Each scene shows the same named points in several views. A view is turned or mirrored, and shifted as a whole, has a little noise and may leave points out.

Scene 1
View 1
Z837: [ 11   0  15   8  -8   5   6  -2   1  -9   5  13   0  -2   2  -4   0 -28
   8   7   6  13   8   3   8  16]
Z391: [  5   2   2   3  -9  11   9   2   3   1   8   6   2  -1  -6  -1  -1 -17
   1   9   9  11  -3   1   1  11]
Z416: [  7  -1  11   7  -7   5   6  -2   3  -6   3  11   0  -2  -3  -2   4 -24
   5   8   8  12   4   0   4  14]
Z221: [  9  -7   4   3  -3   4   6  -5   9  -1   7   2  -1  -1  -7  -3   8 -16
   0   7   4  11   0  -2   3   9]
Z52: [ 15  -9  -6 -14  21 -21 -12 -16  13 -14  25   9  13 -17  -4 -16  11 -12
 -14   8   0  -3  11  -7   9  -2]
Z801: [  4  -2  -1  -1   0   2   3  -3   7  -1   8   7   4  -5 -10  -3   7 -14
  -5   9   9   8  -2  -5  -1   6]
Z577: [  3   3   1   7 -17  23  17   7   2  10   4  -2  -4   6  -9   4  -3 -13
   4   8   9  16 -11   3  -3  12]
Z193: [ 18 -14  -8  -3   3   7   8 -10  15   8  21 -18  -3   2  -7  -7   8  -1
  -6   3  -8   9  -6   1   9   2]
Z477: [  8   5  -3  -1  -8  12   9   3   2   4  16   1   4  -2  -5  -3  -6 -12
  -1   8   6   9  -4   3   3   8]
Z597: [  9 -11  11   0   9 -15  -7 -13  10 -17   5  18   4 -11  -4  -9  16 -26
  -3   8   7   6  12  -7   6   8]
Z778: [  7   4  -4  -3  -4   8   6   1   3   2  16   4   6  -4  -6  -4  -3 -12
  -3   9   7   8  -3   0   2   7]
Z2: [  3   4   1   6 -15  20  14   6   2   8   6   0  -1   4  -9   3  -2 -13
   2   9   9  14 -10   2  -2  11]
Z314: [  3  -8  17  17 -16  15  14  -1   6   0 -10   7 -11   7  -7   5  12 -27
  10   7   9  19  -2   0   0  18]
View 2
Z577: [ -5  -2  -3  -9  -8   1 -14   1  -9   2 -11 -17   6   8  10   7  22  -5
   9   5  -2  -3   3 -15   6 -10]
Z837: [  2 -15   5  -2   2   1  10 -10   0   7  -5  -5  -4   6  -4  10   8   7
   4  -6   2   0 -11 -18  14  -1]
Z193: [-15   5 -17 -16  -4  13 -10 -10   7   1  10   9  -5  -4  -5  -6  19  -3
   6  14  -6   0   6  -6  -5  13]
Z597: [  3 -12   5  -6   9   0  26 -13  13   4   8  13  -8  -7 -10  14 -12  10
 -12  -1  -3  -3  -7 -14  -4   6]
Z2: [ -6  -3  -3  -8  -6   1 -11   1  -7   1  -9 -14   5   9   8   8  18  -2
   7   4  -3  -4   3 -15   5  -9]
Z314: [ 14  -7   8 -10  -1  -3   1  -6  -6  12 -14 -15   0  -6   6  14  18 -11
  -1   2   4   2  -7 -22  12  -6]
Z801: [ -7  -5  -2  -8   0   1   3  -3   3  -2   2   0   1   3   1  10   1   5
  -3   4  -6  -7   3 -12  -6  -3]
Z778: [-15  -6  -5  -5  -3   4  -2  -3   1  -4   2  -2   2  11   0   5   7   9
   5   2  -7  -6   3 -10  -1  -3]
Z391: [ -6  -7  -1  -5  -3   2  -2  -3  -2   1  -4  -8   2   8   3   8  11   4
   4   1  -3  -4   0 -14   4  -6]
Z416: [  1 -11   4  -4   1   0   7  -7   0   5  -4  -5  -2   4  -1  11   7   5
   1  -2   0  -2  -6 -17   8  -3]
Z52: [-18  -8  -8  -6   7   8  20 -13  19  -6  22  26  -9   1 -16   4 -15  20
  -8   2 -11  -7   1  -4 -14  13]
View 3
Z2: [ -3   7   8  11  16   3  -5  -1  -6 -14  -9  -5  -7  -8 -11   5 -10   5
  -1   1  -5  -7  13  -2   0  -4]
Z597: [  1  14  17   1 -12   5  10 -19 -12  26  19   3   8 -18 -12  -8  -2   7
 -14  13  -1  11   8  15  -4   2]
Z416: [ -3   9  15   8   5   4   3 -10  -7   2   6  -2  -6 -15 -16  -1  -2   9
  -6   7  -6   5  10   8   3  -3]
Z577: [ -5   5   7  14  18   4  -7   0  -5 -18 -12  -5  -9  -7 -12   5 -11   5
   0   1  -7  -7  12  -4   2  -4]
Z221: [ -2   7  13  11  -1   5  -1  -7 -10   4   2  -1   3  -9  -9  -4  -6   1
  -9   7  -4   1   9   3  -1   0]
Z837: [ -3   7  21   9   4   3   6  -9  -6   2  10  -5 -11 -18 -18  -4   4  11
  -7   7  -7   9  12   9   7  -5]
Z193: [  2  -5  13  22 -12   6  -7   3 -12   3  -6  -6  15   1   8 -10  -5 -14
 -12   2   0  -5  12  -8  -4   3]
Z801: [  2  11   8   4   1   4   1  -9 -11   8   2  -1   6 -12  -6   2 -11   3
  -6   5   0  -3  13   4  -7   0]
Z477: [  4   3  12   9   7   1   1  -1  -9  -5  -2 -10  -2 -11  -3   4  -4   3
  -3  -2   1  -6  20  -2  -1  -4]
Z391: [  0   8  11   8   9   3   0  -5  -8  -4  -1  -5  -4 -12 -10   3  -7   6
  -4   2  -3  -2  15   2   0  -3]
View 4
Z2: [  9   5   1   2  -9  -9   3  -4  -9  -1  -1   2  -4   1  -4  -3   1  -1
   2 -28  -6  -7   8  -9  -2  -1]
Z314: [ -4   7  10   9   0 -15   1 -13  -5  -3   0  -3 -11   4  -6  -4  -3  -2
 -14 -27 -12   4  21  12   2  -9]
Z577: [  8   6   0   4  -9  -9   5  -5  -9   2  -1   1  -5  -1  -6  -3   0  -5
   3 -32  -8  -9   7  -8  -2  -3]
Z52: [ 13   3  15 -13   0  -2 -26  -1 -15 -18   5  16  10  21  24  -4  13  31
 -18  18   9   8   2 -15  14  26]
Z778: [ 15   4   4  -4  -6  -6  -6   0 -11  -8   1  10   3   6   5  -3   3   9
   0 -15   1  -5   4 -15   2   8]
Z477: [ 15   4   3  -1  -4  -5  -4  -1  -8  -5   1   9   2   4   2  -3   0   5
   2 -19   1  -7   4 -16   3   6]
Z221: [  4   5   9   2  -2  -7  -7  -7 -10  -5   2   3  -2  10   5  -5   5   8
 -11 -11  -3   1   9  -5   7   6]
Z837: [ 10   6  14   3  11 -11  -9  -7  -2 -14   3  12   0   6   1  -4 -10   7
 -12 -18   1   5  18   2   7  -3]
Z416: [  8   5  11   1   3 -12  -7  -6  -5 -11   2   8  -2   7   1  -4  -4   9
 -11 -17  -2   3  16   1   4  -1]
Z597: [  5   4  19  -8   4 -13 -20  -7 -10 -20   3  11   1  17  14  -4   4  25
 -24   5   0  14  17   5   9   9]
Z391: [ 11   4   5  -1  -4  -9  -3  -3  -8  -7   0   7  -1   4   1  -3   0   6
  -3 -20  -3  -3   9  -7   1   2]
Z193: [  1   7   5   8  -4   8  -7  -8 -13  10   5  -2   3  13  10  -8  15   3
  -8  -5   0  -6  -6 -22  16  20]
View 5
Z314: [ -2  -1   6  -7  -6 -13  -2 -16 -12  12  10 -11 -11 -13  -4 -18  -3   5
  -6   5  -5   3   4 -15  -5 -13]
Z477: [ -1  -8  15 -11   2   2   5   0  -2   4   1   0  -4   6 -17  10   8  -8
  -2   2  -4   6   5 -10 -10  -4]
Z52: [  2 -14   8  16   4  -6  -6  -5  19 -23   3  25  -4  28   6  27  12 -19
  -4  -6  -2  -8   5  14   0 -15]
Z193: [  1 -15   8  -3   2  -8  -8  -5  -1  -8   5   2  -6  -2 -11  26  20 -17
 -22   3 -10  17   6  -7   2  -1]
Z778: [  0  -8  15  -9   3   2   2  -1   1   2   2   4  -3   9 -13  12   8  -8
  -1  -1  -4   3   6  -6 -10  -5]
Z577: [ -1  -5  16 -21   1   1   2  -4 -12  15   4 -11  -5  -9 -18  -2   5   0
  -5   3  -7   9   6 -19 -12   0]
Z221: [  0  -7   9  -2  -1  -8  -4 -10  -2  -1   6   2  -7   1  -4   5   6  -6
  -8   1  -5   3   5  -6  -4 -10]
Z597: [  0  -6   4  15  -3 -14  -5 -14   9 -11   8  14  -9  16  11   0  -1  -6
   0  -3   0 -12   3   6  -1 -22]
Z801: [ 2 -7 13 -5  3  0 -5 -8  1  0  6  5 -5  8 -2  7  4 -5 -4 -5 -6 -4  6 -2
 -8 -7]
Z416: [ -2  -4   8  -1  -4  -9   4  -9  -2   4   5   1  -8   4  -6  -6   0  -2
   1   3  -1  -1   4  -8  -7 -15]
Z391: [ -1  -6  13  -9   0  -1   2  -5  -3   6   4  -1  -5   3 -11   2   4  -4
  -1   1  -4   2   5 -10 -10  -7]
Z2: [  0  -5  16 -18   2   2   1  -5  -9  12   4  -8  -5  -5 -15   1   5  -2
  -4   1  -7   7   6 -15 -12  -1]
Z837: [ -4  -3   6   3  -7 -12  10  -7  -1   2   3   1  -9   5 -10  -9  -1  -3
   5   7   3   0   2  -9  -6 -19]

Which points are out of place in each view (at most two, in the order of its rows)? Write - if all are in place.
view 1 -> -
view 2 -> Z597
view 3 -> -
view 4 -> -
view 5 -> Z193, Z577
